Points, in no order, along strands that fork, close into loops and pass close to each other.
Two points are linked if the straight distance between their rows is under 56.8. Some points are linked to none.
(634): [  7  13   3 -13  46 -13   0 -11  -4  35 -15   2]
(97): [ -4 -20  22 -16 -49  -7  -4  17   9 -12  -6 -40]
(75): [-17 -10  21 -10 -20  16   3  22  -5 -10  14  23]
(512): [-18   4 -21  35 -33  -3  11  66  -9 -28   3  -2]
(473): [ -4 -21  31   8 -23  34 -32  16   0 -10   4  26]
(13): [-11  13   4  -4   4  20   2 -51   4  18  39  56]
(569): [-13  32  -9 -37   2  22  14  12   5  71   2  -1]
(510): [ -8  19  15 -26 -17  23 -16   9  44  48 -24 -48]
(204): [ 10 -20  33   5 -32  12 -38 -38  13  26   1  23]
(212): [ 11  -4   4  26  13   9  -3  33 -26 -49  -7   7]
(441): [-20 -24 -46 -19 -32 -44 -15  22   3 -34   7 -53]
(52): [-25  -8   1 -19 -29  -7  22  22 -12  -5  11   1]
(312): [-37  -6 -23 -24 -36 -14  21  17 -12   5  14  -9]
(66): [ 33 -20   5  -4 -12 -43   7  11 -13 -41 -21 -47]
(329): [-53   5 -18   8 -42  15  21  56   4   0  27  19]
(495): [  0  34  -8 -24  37 -22  25  -4 -15  28   1  10]
(275): [ 12  -2   6  22  22  -3 -10 -51  14  46 -14  28]
(7): [-17  10 -20 -22 -48 -20 -17   5  41   7 -16 -65]
(214): [ -2  -3   9  54  -8  58 -17 -19   1 -15   9  39]
(140): [  6  -1  20 -20 -28 -22  -1   6  11   7  -8 -36]
(463): [  8  -8 -15 -35  50   5  17  -5   7  19 -41 -50]
(111): [  9 -30  32  16 -27  31 -38 -13   0  -7  -1  27]
(392): [-34   5 -22  25 -44   5  14  66   5  -8  17   9]
(604): [  4  25  -7 -21  27 -29  30 -13 -20  -4  16  25]
(662): [-46  19  -4   6 -15  27  35  45   5  -3  40  35]
(361): [-43  13  16 -26  -8  38  12   5   3   8  46  52]
(108): [-20  12 -39 -25 -27 -34  18   7  -6  16   4 -29]
(546): [-13  18 -13 -21 -31  -1  -4   8  43  28 -25 -58]
(428): [  9  30  -4  46  19  13  -6  37 -22 -50  10  10]
(102): [ 36 -15   0  40   6  11  -3 -56 -19 -30 -10  27]
(42): [ 23  -7  15 -13  -3 -37   2   3  -7 -15 -12 -25]
(397): [ 11 -14  12  29 -10   7 -10  48 -21 -44 -20 -13]
(372): [ -8  13  27 -16  -7  19 -34 -25  22  67   6  18]
(91): [ 23 -31   0   4 -21 -25   6  24 -17 -53 -23 -47]
(542): [  1  15 -34 -11  30 -39  33   8  -7  20 -20 -33]
(357): [  4  -1  -7   7  30  12  10 -22 -12 -33  31  40]
(595): [ -6  13  24 -26  -2  27 -28  -9  23  72  -2  -2]
(35): [  4   2 -12  36  28  36   4 -15  -9 -35  34  36]
(270): [ 36  -4   1  35   8   2  10 -65  -5  -9  -1  36]
(173): [ -8  11  15 -37   2  45 -15   3  36  61 -21 -31]
(331): [ 19 -15  -5 -20  72 -14   4 -16  -3  12 -46 -37]
(343): [-27  10   9 -16   4  26   5 -31   1   7  46  54]
(68): [-39  16   4  -3   7  37  30  24   5  -5  50  45]
(193): [ 20   5  -1  28  24  -8   5 -61   8  27  -7  37]
(500): [ -2  13   0  50  13  41 -14   5  -1 -26  29  34]
(317): [ 11 -32  14  18 -31  -2  -9  47 -12 -44 -27 -42]
(467): [ -8 -32  12  -1 -50   2  -3  35   6 -26  -9 -38]
(656): [ 53  -5  -2  13  38 -50  -4 -24 -20 -28 -15   4]
(360): [  7   2   9  -3  35  -8 -16 -23   9  42 -14   8]
(355): [ 38   3  -4   3  52 -56  11  -9 -15  -6 -21  -8]
(101): [ 28 -13 -11  40  26  12  -9 -28 -28 -55  -5  21]
(90): [ 32 -11   5   5  60 -39  -8 -12   4   6 -34 -25]
(53): [  2  15  -2 -14  27 -13  18 -26 -13 -12  28  36]
(142): [  0   9  -9 -24  23   4  11   8  16  38 -28 -46]
(202): [ 47 -13  -6  18  29 -25  -9 -28 -31 -52  -9  15]
(276): [-15  -2 -54 -24 -20 -52  -3   9   3  -6   4 -52]
(446): [  0  -6  28  -2 -29  16 -35 -41  18  42  10  32]

A fork is a point with three links, a tip a point with one. Leave the first point through the second and follow the links. Name the first fork or tip that comes.
(140), (97) => (317)
(111), (473) => (441)
(90), (331) => (142)
(68), (361) => (13)
(604), (53) => (214)
(204), (446) => (7)
(662), (329) => (512)

A piece is all that can be reached along the links. How many separate loops has the piece of each point below (a circle has one, a figure eight two, a Y none), and how many tips (points with one link)?
(361) => loops 0, tips 2
(142) => loops 0, tips 2
(467) => loops 1, tips 1
(595) => loops 0, tips 2
